Points on a hilly landscape, in no order, each with its height.
From any point a climber steps to the highest of the 2 points nearest to it. It stops when none of these is higher. Distance is the straight distance between rows; heights are no part of it.
pizu: | -.12 | -.04 | -.12 | -.34 |  .22 |  .01 | -.01 |  .30 | -.08 | -.07 | -.03 | -.21 | -.10 | -.14 | -.20 | -.05 | -.16 |  .27 | -.03 |  .03 |  height 4.53
lunub: | -.06 | -.11 |  .02 |  .20 |  .15 | -.07 |  .02 | -.07 | -.13 | -.03 |  .19 |  .09 | -.05 | -.03 | -.05 |  .09 | -.18 | -.01 |  .05 |  .09 |  height 1.12
pano: |  .27 |  .05 |  .09 | -.19 | -.07 |  .18 | -.06 | -.06 | -.01 |  .01 | -.04 |  .16 | -.08 |  .06 |  .04 |  .11 | -.07 |  .02 |  .02 | -.06 |  height 4.58
nagam: |  .05 |  .08 | -.11 | -.05 |  .00 |  .01 |  .09 | -.08 | -.03 |  .24 | -.27 | -.09 | -.14 |  .15 | -.05 | -.32 |  .13 | -.03 | -.08 |  .26 |  height 5.15
gapi: |  .11 | -.16 | -.07 | -.27 |  .04 |  .02 |  .14 |  .06 |  .07 |  .20 |  .02 | -.04 | -.17 | -.18 | -.11 |  .05 | -.14 | -.20 | -.07 | -.10 |  height 6.29
Nim: |  .01 |  .12 | -.05 |  .50 | -.12 |  .10 |  .18 | -.26 |  .02 | -.11 | -.03 | -.13 |  .23 |  .20 |  .18 | -.25 |  .11 |  .06 | -.06 | -.05 |  height 7.70
Fibe: |  .14 | -.10 | -.04 | -.26 | -.01 |  .02 |  .05 |  .16 |  .13 | -.12 |  .10 | -.06 | -.03 | -.25 | -.16 | -.04 | -.01 |  .27 |  .00 |  .00 |  height 5.98
fak: |  .01 |  .09 | -.04 |  .22 |  .05 |  .23 | -.06 |  .02 | -.29 | -.19 |  .18 |  .05 |  .18 | -.06 |  .09 |  .06 |  .01 |  .18 |  .05 | -.03 |  height 6.47
Vesop: | -.16 |  .23 |  .03 |  .28 | -.09 |  .03 |  .25 | -.18 |  .02 |  .00 | -.25 | -.09 |  .04 |  .30 |  .16 | -.27 |  .00 |  .18 | -.26 |  .09 |  height 1.77
lopi: | -.02 | -.10 |  .00 |  .12 |  .18 | -.04 | -.20 |  .02 | -.14 | -.04 |  .08 | -.05 | -.04 | -.07 | -.13 |  .10 | -.12 |  .14 |  .17 |  .22 |  height 1.00
deva: |  .26 | -.30 |  .31 | -.30 |  .06 | -.28 | -.21 |  .18 |  .20 | -.06 | -.08 | -.05 | -.30 | -.09 | -.10 |  .22 | -.30 | -.05 | -.06 | -.22 |  height 7.84
pedu: |  .04 |  .01 | -.04 |  .33 |  .13 |  .04 |  .18 | -.08 | -.20 | -.04 |  .00 | -.07 |  .16 |  .16 |  .12 | -.04 | -.02 |  .15 | -.11 |  .21 |  height 5.49
zosat: |  .01 |  .05 |  .08 |  .05 | -.17 |  .09 |  .15 | -.04 | -.20 | -.18 |  .17 | -.05 | -.13 | -.19 | -.06 | -.11 |  .04 |  .18 | -.05 |  .19 |  height 4.33
Gem: | -.04 |  .25 |  .00 |  .20 |  .08 | -.10 |  .31 |  .04 |  .02 |  .01 | -.10 |  .04 |  .11 |  .15 |  .10 | -.26 | -.04 |  .17 | -.26 |  .21 |  height 2.07
pez: |  .02 | -.34 | -.01 | -.48 |  .12 | -.08 | -.32 |  .14 |  .16 | -.12 |  .05 | -.16 | -.10 | -.20 | -.19 |  .17 | -.14 |  .33 |  .10 | -.22 |  height 0.27
kebu: |  .08 | -.07 | -.10 | -.10 | -.04 |  .01 |  .13 |  .00 |  .03 |  .18 |  .00 | -.03 | -.32 | -.17 | -.13 | -.22 | -.03 | -.19 |  .01 | -.05 |  height 5.27
pevo: | -.17 |  .17 |  .30 | -.03 | -.10 | -.20 | -.05 | -.08 | -.08 | -.09 | -.01 |  .13 |  .03 |  .10 | -.03 |  .29 | -.02 | -.27 | -.16 | -.25 |  height 5.03
Faku: | -.14 |  .11 | -.02 |  .41 |  .14 | -.10 |  .14 | -.23 | -.06 |  .11 | -.09 | -.06 |  .17 |  .35 |  .22 | -.03 |  .08 | -.17 | -.10 |  .00 |  height 4.94
lor: |  .06 | -.23 |  .31 | -.05 | -.01 | -.05 | -.13 | -.12 | -.05 | -.10 |  .12 |  .03 |  .02 | -.07 |  .21 |  .28 | -.12 | -.22 |  .03 | -.05 |  height 1.51
vil: |  .10 | -.10 |  .11 | -.02 | -.19 | -.14 | -.22 | -.06 |  .04 | -.01 | -.01 |  .22 | -.04 | -.09 | -.32 |  .10 | -.02 | -.12 |  .11 | -.29 |  height 5.19
fir: |  .20 | -.01 |  .13 | -.21 | -.10 |  .05 | -.12 |  .01 |  .17 |  .01 | -.03 |  .21 | -.04 | -.01 |  .03 |  .36 |  .01 | -.07 |  .00 | -.14 |  height 5.14
Rumok: |  .18 |  .18 |  .00 |  .35 |  .05 |  .03 |  .10 | -.14 | -.12 |  .11 | -.04 | -.13 |  .19 | -.03 | -.01 | -.14 | -.03 | -.08 | -.01 | -.04 |  height 3.43
zibem: |  .09 | -.18 |  .15 |  .09 |  .04 | -.19 | -.12 | -.23 |  .02 | -.12 |  .09 |  .16 | -.04 | -.03 | -.08 |  .51 |  .17 | -.04 | -.05 | -.07 |  height 1.79
bis: | -.16 | -.16 |  .20 | -.12 | -.15 | -.03 | -.05 | -.13 |  .13 |  .05 |  .04 |  .11 |  .13 |  .16 | -.07 | -.03 | -.08 | -.22 |  .10 | -.19 |  height 2.20
megu: |  .00 | -.01 |  .25 |  .06 |  .04 | -.09 |  .05 | -.11 |  .02 | -.14 |  .18 |  .19 |  .26 |  .09 |  .11 |  .06 | -.11 |  .06 |  .00 |  .07 |  height 2.34
rodo: |  .00 |  .16 | -.15 |  .28 | -.14 |  .16 |  .06 | -.14 | -.10 |  .06 | -.11 | -.07 | -.06 |  .14 |  .17 | -.17 |  .34 |  .01 |  .06 |  .22 |  height 7.74
mupog: | -.10 | -.16 |  .04 | -.35 | -.06 | -.04 | -.10 |  .03 |  .11 |  .21 | -.14 | -.02 | -.08 |  .03 | -.23 | -.09 | -.08 | -.21 |  .09 | -.17 |  height 1.06
suzo: |  .28 | -.16 |  .16 | -.16 | -.18 |  .05 |  .00 |  .00 |  .26 | -.13 |  .10 |  .10 | -.01 | -.18 | -.11 |  .32 | -.15 |  .06 | -.13 | -.13 |  height 5.88
Paro: | -.19 |  .10 | -.20 |  .21 | -.17 |  .15 | -.02 | -.12 |  .20 |  .15 | -.10 | -.16 | -.03 |  .14 |  .10 | -.26 |  .05 |  .01 |  .10 |  .00 |  height 5.35
vap: | -.03 |  .14 |  .08 |  .09 |  .04 | -.25 | -.14 | -.06 | -.07 | -.14 |  .05 |  .06 |  .17 |  .01 |  .10 |  .05 |  .16 | -.31 |  .05 | -.11 |  height 4.40
lev: |  .18 | -.47 |  .20 | -.21 | -.01 | -.17 | -.33 |  .02 |  .14 | -.15 | -.14 |  .04 | -.22 | -.13 |  .03 |  .41 | -.18 |  .05 | -.08 | -.24 |  height 7.16
pomut: | -.01 |  .06 | -.01 | -.25 | -.03 |  .16 |  .03 |  .25 |  .08 |  .10 |  .02 | -.20 |  .18 | -.13 |  .10 |  .10 |  .01 |  .03 |  .08 |  .00 |  height 3.21
Tufan: | -.11 |  .01 | -.30 |  .36 |  .13 | -.05 |  .10 | -.06 | -.06 | -.01 | -.31 | -.10 |  .00 |  .18 | -.03 | -.37 |  .06 |  .21 | -.12 |  .19 |  height 3.70
Vun: |  .25 | -.14 |  .22 | -.41 |  .05 | -.19 | -.02 |  .15 |  .14 |  .04 | -.06 | -.24 | -.14 | -.06 | -.24 |  .04 | -.15 |  .02 | -.01 | -.10 |  height 7.25
sepam: | -.04 |  .00 |  .00 | -.21 |  .06 |  .09 | -.22 |  .09 | -.19 | -.05 | -.10 |  .10 | -.15 | -.16 |  .13 |  .20 | -.07 |  .08 |  .12 | -.14 |  height 6.43
zefa: | -.15 | -.11 | -.18 | -.29 | -.04 | -.13 | -.13 |  .05 |  .16 |  .10 | -.03 |  .06 | -.04 | -.05 | -.30 |  .03 |  .10 | -.06 |  .17 | -.08 |  height 0.69
lume: |  .13 |  .00 | -.10 |  .04 |  .02 |  .16 |  .00 | -.04 | -.05 |  .12 |  .11 | -.06 |  .06 | -.10 | -.02 |  .24 |  .10 | -.02 | -.03 |  .14 |  height 2.33
fiz: |  .07 |  .05 | -.01 |  .03 | -.12 |  .23 |  .09 |  .04 | -.03 |  .00 |  .15 | -.09 |  .16 | -.15 |  .02 | -.21 | -.12 |  .13 |  .03 |  .03 |  height 2.97
puved: | -.06 |  .00 |  .11 |  .05 | -.02 |  .08 | -.06 |  .01 |  .12 | -.02 |  .22 | -.02 |  .14 | -.02 |  .07 |  .36 | -.07 | -.01 |  .06 | -.08 |  height 2.70
ral: |  .08 | -.09 | -.08 |  .15 |  .14 |  .11 |  .18 | -.07 | -.18 |  .04 |  .09 | -.13 | -.04 | -.02 |  .03 | -.17 | -.04 |  .13 | -.15 |  .31 |  height 5.02
bogi: | -.05 |  .02 |  .28 | -.09 | -.13 | -.30 |  .08 | -.03 |  .15 | -.07 |  .13 |  .23 |  .02 |  .08 |  .07 | -.08 | -.04 |  .01 |  .02 |  .03 |  height 1.94
sis: | -.07 |  .04 |  .02 | -.28 | -.03 |  .05 | -.14 |  .09 | -.15 |  .01 | -.09 |  .16 | -.16 |  .08 | -.02 |  .02 |  .04 | -.09 |  .16 | -.12 |  height 5.72
dez: |  .04 | -.05 | -.18 |  .21 |  .15 |  .01 |  .07 |  .03 |  .00 | -.03 |  .15 |  .00 |  .34 | -.04 | -.09 | -.02 |  .09 |  .13 |  .09 |  .16 |  height 2.77
bov: |  .03 | -.14 |  .15 |  .10 |  .06 | -.04 | -.02 | -.26 | -.06 | -.04 |  .21 |  .19 |  .07 | -.03 |  .13 |  .30 |  .09 | -.23 |  .02 | -.03 |  height 1.64
votef: | -.20 |  .08 |  .03 |  .09 |  .01 | -.07 |  .06 |  .00 |  .11 |  .18 |  .02 | -.21 |  .05 |  .06 |  .18 | -.06 | -.06 | -.09 |  .03 |  .16 |  height 3.75
tela: |  .03 | -.29 |  .10 | -.03 |  .00 |  .04 | -.09 | -.17 |  .02 |  .08 |  .06 |  .19 | -.12 |  .02 | -.16 |  .43 | -.05 | -.01 | -.08 |  .01 |  height 1.97
nor: |  .02 |  .17 | -.06 |  .46 | -.02 |  .10 |  .04 | -.03 | -.15 | -.08 | -.13 | -.36 |  .15 |  .12 |  .29 | -.34 |  .11 |  .22 | -.03 |  .18 |  height 5.92
leron: |  .12 |  .06 | -.04 | -.01 |  .14 |  .09 | -.13 |  .12 | -.23 | -.13 |  .04 |  .20 |  .04 | -.16 |  .07 |  .14 | -.10 |  .13 |  .04 | -.07 |  height 6.99
lomi: |  .05 | -.06 | -.06 | -.22 |  .03 | -.10 |  .06 |  .14 |  .24 |  .12 | -.03 |  .12 | -.19 | -.09 |  .01 |  .13 | -.05 | -.30 | -.09 | -.03 |  height 7.83
pogaz: |  .17 | -.22 |  .07 | -.09 |  .04 |  .05 |  .07 |  .00 | -.21 | -.02 |  .11 | -.10 | -.11 | -.18 | -.06 | -.08 |  .00 |  .14 | -.02 |  .21 |  height 4.65
fub: | -.23 |  .12 |  .01 |  .25 |  .04 | -.17 |  .05 | -.14 |  .01 |  .14 | -.03 | -.03 | -.03 |  .27 |  .10 | -.07 |  .08 | -.12 | -.05 |  .12 |  height 4.31
zilaf: | -.04 |  .03 | -.12 |  .36 |  .06 |  .03 |  .11 | -.17 | -.04 | -.20 |  .13 |  .07 |  .37 |  .06 |  .04 | -.10 |  .28 |  .17 | -.02 |  .16 |  height 3.14
kosor: | -.18 |  .23 |  .25 | -.01 |  .03 | -.16 |  .00 | -.04 | -.11 | -.04 | -.02 | -.01 |  .01 |  .09 |  .17 |  .17 |  .12 | -.30 | -.04 | -.09 |  height 4.71
bozu: | -.12 |  .08 | -.28 |  .10 |  .19 | -.01 |  .05 |  .02 | -.03 |  .01 | -.12 | -.03 |  .02 |  .12 |  .16 | -.25 | -.01 |  .13 |  .02 |  .24 |  height 3.03
takug: | -.08 | -.03 |  .08 | -.24 |  .04 |  .11 | -.08 |  .11 |  .19 |  .01 |  .11 | -.07 |  .11 | -.06 |  .00 |  .19 | -.11 |  .10 |  .04 | -.02 |  height 2.95
Pigud: | -.06 | -.03 |  .20 |  .20 |  .05 | -.01 |  .03 | -.07 | -.03 | -.16 |  .38 | -.03 |  .24 |  .03 |  .09 |  .16 | -.04 |  .02 |  .12 |  .02 |  height 2.54
fena: |  .29 | -.03 |  .12 | -.21 | -.04 | -.08 |  .02 |  .14 |  .20 | -.10 |  .02 | -.08 |  .03 | -.19 | -.19 |  .09 | -.11 |  .09 | -.02 | -.04 |  height 6.56
rofir: |  .02 | -.24 | -.15 | -.37 |  .13 |  .00 | -.23 |  .17 |  .07 | -.12 |  .00 | -.13 | -.21 | -.27 | -.20 |  .19 |  .03 |  .22 |  .11 | -.04 |  height 0.34
kur: |  .07 |  .04 |  .12 |  .20 | -.12 | -.10 | -.07 | -.22 | -.04 | -.04 | -.02 |  .21 |  .06 |  .04 | -.21 |  .09 |  .10 | -.34 |  .08 | -.28 |  height 4.59
tigig: |  .10 |  .12 |  .07 |  .06 |  .03 |  .10 | -.08 | -.05 | -.09 |  .14 | -.02 | -.04 | -.01 |  .25 |  .07 |  .00 |  .09 | -.04 |  .15 |  .24 |  height 5.32
Fufa: | -.03 |  .09 | -.25 | -.10 | -.08 |  .28 |  .18 |  .17 | -.04 |  .00 |  .02 | -.18 | -.18 | -.02 | -.05 | -.46 |  .03 |  .19 |  .02 |  .02 |  height 3.24
temi: | -.17 | -.03 |  .00 | -.04 | -.12 | -.05 | -.08 | -.02 |  .17 |  .09 | -.03 |  .21 |  .10 |  .27 | -.01 |  .14 | -.02 | -.46 |  .07 | -.28 |  height 2.83
Sagi: | -.28 | -.04 |  .07 | -.20 | -.11 | -.11 |  .03 | -.01 |  .09 |  .19 | -.08 |  .04 |  .11 |  .11 | -.13 | -.27 |  .07 | -.20 |  .02 | -.09 |  height 1.58
bota: | -.03 | -.06 | -.16 | -.34 |  .11 | -.15 | -.14 |  .16 |  .05 | -.04 | -.12 |  .05 | -.03 | -.16 | -.25 |  .09 |  .05 |  .10 |  .10 |  .04 |  height 0.46
Mesun: | -.10 |  .15 | -.26 |  .04 | -.09 |  .02 |  .17 |  .10 |  .13 |  .05 | -.12 | -.21 | -.20 |  .06 |  .14 | -.51 |  .01 |  .10 |  .09 |  .04 |  height 3.86
vike: |  .27 | -.34 |  .14 | -.24 |  .07 | -.10 | -.21 |  .03 |  .02 | -.18 | -.10 |  .16 | -.14 | -.20 |  .04 |  .35 | -.07 |  .24 | -.12 | -.06 |  height 6.63
mavi: |  .04 |  .12 | -.06 |  .28 |  .11 | -.06 |  .07 | -.16 | -.02 | -.15 |  .01 |  .07 |  .38 |  .18 |  .08 |  .00 |  .40 |  .04 |  .00 | -.04 |  height 3.55
Lamim: |  .16 |  .01 | -.01 | -.09 |  .03 | -.07 |  .05 |  .08 |  .22 |  .15 | -.07 |  .19 | -.06 |  .12 |  .02 | -.05 | -.08 | -.33 | -.03 | -.09 |  height 7.42
Moto: | -.14 |  .16 |  .08 | -.02 |  .02 |  .06 | -.02 |  .12 |  .06 |  .16 |  .10 | -.31 |  .20 | -.05 |  .06 | -.03 |  .06 | -.06 |  .07 |  .09 |  height 3.46
Sibod: |  .00 |  .12 | -.01 |  .15 |  .00 | -.11 | -.03 | -.08 |  .01 | -.10 |  .15 |  .16 |  .34 | -.03 |  .04 |  .10 |  .25 | -.05 |  .11 | -.01 |  height 4.02
Duvi: |  .15 | -.09 | -.10 | -.18 |  .00 |  .15 |  .07 |  .32 | -.01 | -.33 |  .08 |  .01 | -.04 | -.31 | -.05 |  .03 |  .03 |  .30 | -.13 |  .13 |  height 5.50
bifin: | -.02 |  .19 | -.12 |  .08 |  .10 | -.21 |  .14 |  .09 |  .09 | -.10 | -.04 |  .17 |  .08 |  .08 |  .12 | -.24 |  .03 |  .16 | -.05 |  .15 |  height 2.47
Kupu: |  .10 |  .17 |  .10 |  .02 | -.11 |  .00 |  .00 | -.05 | -.11 | -.02 | -.05 |  .27 | -.16 |  .01 | -.03 |  .07 | -.01 | -.03 | -.08 |  .03 |  height 4.07
Bepil: |  .04 | -.19 | -.07 | -.11 |  .02 |  .11 | -.04 | -.01 |  .02 |  .06 |  .11 |  .06 | -.14 | -.16 | -.11 |  .32 | -.01 |  .07 | -.02 |  .13 |  height 2.17
fim: | -.07 | -.09 | -.13 | -.40 |  .19 |  .16 |  .11 |  .30 | -.06 | -.15 |  .15 | -.11 | -.07 | -.18 |  .04 | -.01 | -.22 |  .29 | -.03 |  .02 |  height 4.86
med: | -.20 |  .04 | -.12 | -.08 |  .06 | -.20 | -.15 |  .03 | -.04 |  .01 | -.06 | -.03 |  .03 | -.07 |  .01 | -.21 |  .10 | -.04 |  .16 |  .01 |  height 4.42
vuf: | -.08 |  .09 | -.10 |  .27 |  .00 |  .00 |  .11 | -.16 |  .04 | -.06 | -.07 |  .12 |  .22 |  .21 |  .12 | -.30 |  .05 | -.01 |  .00 | -.07 |  height 5.82
peta: |  .10 | -.02 | -.14 | -.27 |  .08 | -.02 |  .03 |  .07 |  .02 |  .23 | -.19 | -.10 | -.23 |  .00 | -.08 | -.34 |  .08 | -.07 |  .07 |  .04 |  height 4.30
rufov: | -.12 |  .16 | -.22 |  .11 | -.09 |  .12 |  .12 |  .04 |  .16 |  .16 | -.02 | -.26 | -.21 |  .12 |  .04 | -.27 | -.11 |  .07 |  .09 |  .12 |  height 4.51
Gavol: | -.05 | -.10 |  .22 | -.23 | -.10 | -.29 | -.14 |  .09 |  .12 | -.06 | -.08 |  .06 | -.22 | -.07 | -.25 |  .24 | -.15 | -.15 | -.04 | -.20 |  height 6.25
Zelep: |  .04 | -.13 |  .22 | -.44 |  .02 | -.26 | -.03 |  .22 |  .17 | -.03 | -.05 | -.06 | -.23 | -.20 | -.22 |  .14 | -.20 |  .01 | -.12 | -.23 |  height 7.04
bub: |  .05 |  .15 | -.19 |  .21 |  .04 |  .12 |  .18 | -.07 | -.10 |  .17 | -.34 | -.13 | -.09 |  .11 |  .03 | -.33 |  .09 |  .16 | -.14 |  .17 |  height 4.38
Venaz: | -.20 |  .03 | -.12 |  .11 |  .06 | -.04 | -.02 | -.05 | -.03 |  .04 | -.02 |  .10 |  .15 |  .05 |  .03 | -.12 | -.01 | -.07 |  .09 | -.16 |  height 4.52
Punoz: | -.14 | -.06 | -.07 |  .03 | -.15 | -.03 | -.02 |  .00 |  .14 |  .29 | -.22 |  .05 |  .05 |  .28 |  .07 | -.15 |  .08 | -.58 | -.06 | -.10 |  height 4.18
Genul: |  .08 | -.15 |  .01 |  .05 |  .10 |  .11 |  .04 |  .01 |  .06 |  .03 |  .24 | -.02 | -.08 | -.10 |  .05 |  .01 | -.29 |  .04 |  .03 |  .09 |  height 1.25
ladap: | -.03 |  .12 | -.09 |  .24 |  .09 |  .20 | -.03 | -.14 | -.28 |  .03 |  .05 | -.01 |  .12 |  .08 |  .16 |  .05 | -.01 |  .05 | -.06 |  .04 |  height 6.03
nas: | -.22 |  .17 |  .23 |  .04 |  .04 | -.01 |  .09 | -.11 |  .02 | -.08 |  .08 |  .12 |  .21 |  .25 |  .09 |  .05 | -.05 |  .09 |  .01 | -.05 |  height 2.08
Zuvan: | -.02 |  .12 | -.18 | -.14 | -.11 |  .17 |  .08 |  .07 |  .03 | -.01 |  .05 | -.12 |  .01 | -.03 | -.08 | -.24 |  .01 |  .20 |  .13 |  .05 |  height 2.89
Dufod: |  .09 |  .02 | -.14 | -.16 |  .09 |  .15 | -.08 |  .22 | -.31 | -.19 |  .02 |  .02 | -.05 | -.25 | -.06 | -.06 | -.16 |  .22 |  .02 | -.08 |  height 6.53
Zuga: |  .04 |  .00 | -.18 | -.25 |  .14 |  .15 |  .18 |  .33 | -.11 | -.19 |  .16 | -.04 | -.07 | -.20 | -.09 | -.09 | -.07 |  .30 | -.13 |  .27 |  height 5.20
zitu: |  .18 |  .16 | -.04 |  .36 | -.13 |  .19 |  .13 |  .00 | -.05 | -.10 |  .14 | -.10 |  .21 | -.06 | -.03 | -.15 |  .05 |  .07 |  .04 |  .12 |  height 3.19
bul: |  .16 | -.16 | -.02 | -.10 |  .01 | -.01 | -.14 |  .16 |  .00 | -.34 | -.03 |  .22 | -.08 | -.17 |  .01 |  .36 |  .05 |  .31 | -.09 |  .07 |  height 6.09
supuf: | -.11 |  .13 |  .02 |  .31 |  .15 |  .08 |  .03 | -.16 | -.18 |  .03 |  .01 |  .03 |  .21 |  .25 |  .27 |  .18 |  .06 | -.16 | -.07 | -.09 |  height 5.52
vifo: |  .05 |  .08 | -.06 |  .06 | -.03 |  .14 |  .06 | -.20 |  .00 |  .25 | -.15 | -.04 | -.08 |  .20 |  .12 | -.15 |  .20 | -.13 |  .01 |  .15 |  height 6.26
siga: |  .11 | -.19 |  .27 | -.04 | -.12 | -.33 | -.26 |  .06 |  .08 | -.11 | -.04 |  .23 | -.16 | -.08 | -.19 |  .27 | -.01 | -.24 | -.02 | -.21 |  height 5.73
ferog: | -.14 |  .12 |  .05 |  .08 | -.15 |  .01 |  .09 | -.10 | -.10 |  .04 |  .05 |  .05 | -.19 | -.08 | -.04 | -.13 | -.02 |  .04 | -.04 |  .07 |  height 3.91
daba: |  .01 |  .09 | -.10 |  .20 |  .03 | -.08 |  .02 |  .03 |  .20 |  .19 | -.16 |  .05 | -.06 |  .22 |  .11 | -.10 |  .01 | -.39 | -.07 | -.04 |  height 5.41
tugak: | -.16 | -.04 |  .28 | -.10 | -.17 | -.14 | -.07 | -.02 |  .10 |  .03 |  .09 |  .08 | -.02 | -.04 | -.14 |  .31 | -.04 | -.27 | -.07 | -.11 |  height 5.51
Fug: |  .03 |  .15 | -.10 |  .32 | -.06 |  .22 | -.02 | -.06 | -.12 | -.05 | -.04 | -.15 | -.01 |  .13 |  .10 | -.32 |  .11 |  .25 |  .15 |  .10 |  height 6.59
Nel: | -.14 | -.02 |  .06 | -.04 | -.12 | -.11 | -.02 |  .15 |  .18 |  .26 | -.08 |  .05 | -.04 |  .20 | -.10 |  .10 | -.02 | -.55 |  .00 | -.19 |  height 3.37
fovaf: | -.06 |  .12 | -.20 |  .45 | -.19 |  .20 |  .12 | -.23 |  .13 |  .09 | -.15 | -.28 |  .06 |  .23 |  .23 | -.28 |  .08 |  .07 | -.06 |  .02 |  height 6.46
Guri: | -.20 |  .03 | -.13 | -.14 |  .08 | -.05 | -.20 |  .05 | -.19 |  .12 | -.18 |  .04 | -.19 |  .02 | -.02 | -.11 | -.06 | -.06 |  .18 | -.17 |  height 5.08
Kotab: |  .05 | -.15 |  .26 | -.11 | -.03 |  .00 | -.02 | -.08 | -.01 |  .03 |  .19 |  .02 | -.05 | -.11 |  .14 |  .05 | -.17 | -.05 |  .10 | -.02 |  height 1.40
toge: |  .05 |  .17 | -.14 |  .36 | -.04 |  .07 |  .19 | -.13 | -.16 |  .07 | -.24 | -.13 |  .01 | -.06 |  .07 | -.29 |  .01 |  .00 | -.23 | -.10 |  height 3.81
zedom: | -.05 |  .07 | -.21 | -.12 | -.04 |  .25 |  .06 |  .16 | -.17 |  .01 |  .08 | -.24 | -.06 | -.19 | -.05 | -.09 |  .12 |  .26 |  .05 |  .28 |  height 2.62
bive: | -.03 |  .13 | -.11 | -.07 |  .06 |  .07 |  .02 |  .10 | -.20 | -.03 |  .02 | -.07 |  .05 | -.18 | -.02 |  .13 |  .15 |  .18 | -.02 |  .15 |  height 2.49
kud: |  .01 |  .00 |  .03 |  .03 | -.22 |  .02 | -.12 | -.14 |  .00 |  .02 |  .01 |  .24 |  .08 |  .01 | -.06 |  .25 |  .24 | -.29 | -.01 | -.34 |  height 4.17

Where does a climber stop that starts at each point below?
Moto -> leron
vap -> Vun
rofir -> lomi
kud -> Vun
bogi -> leron
temi -> lomi
ferog -> leron
bive -> Nim
lopi -> Nim
lunub -> Nim
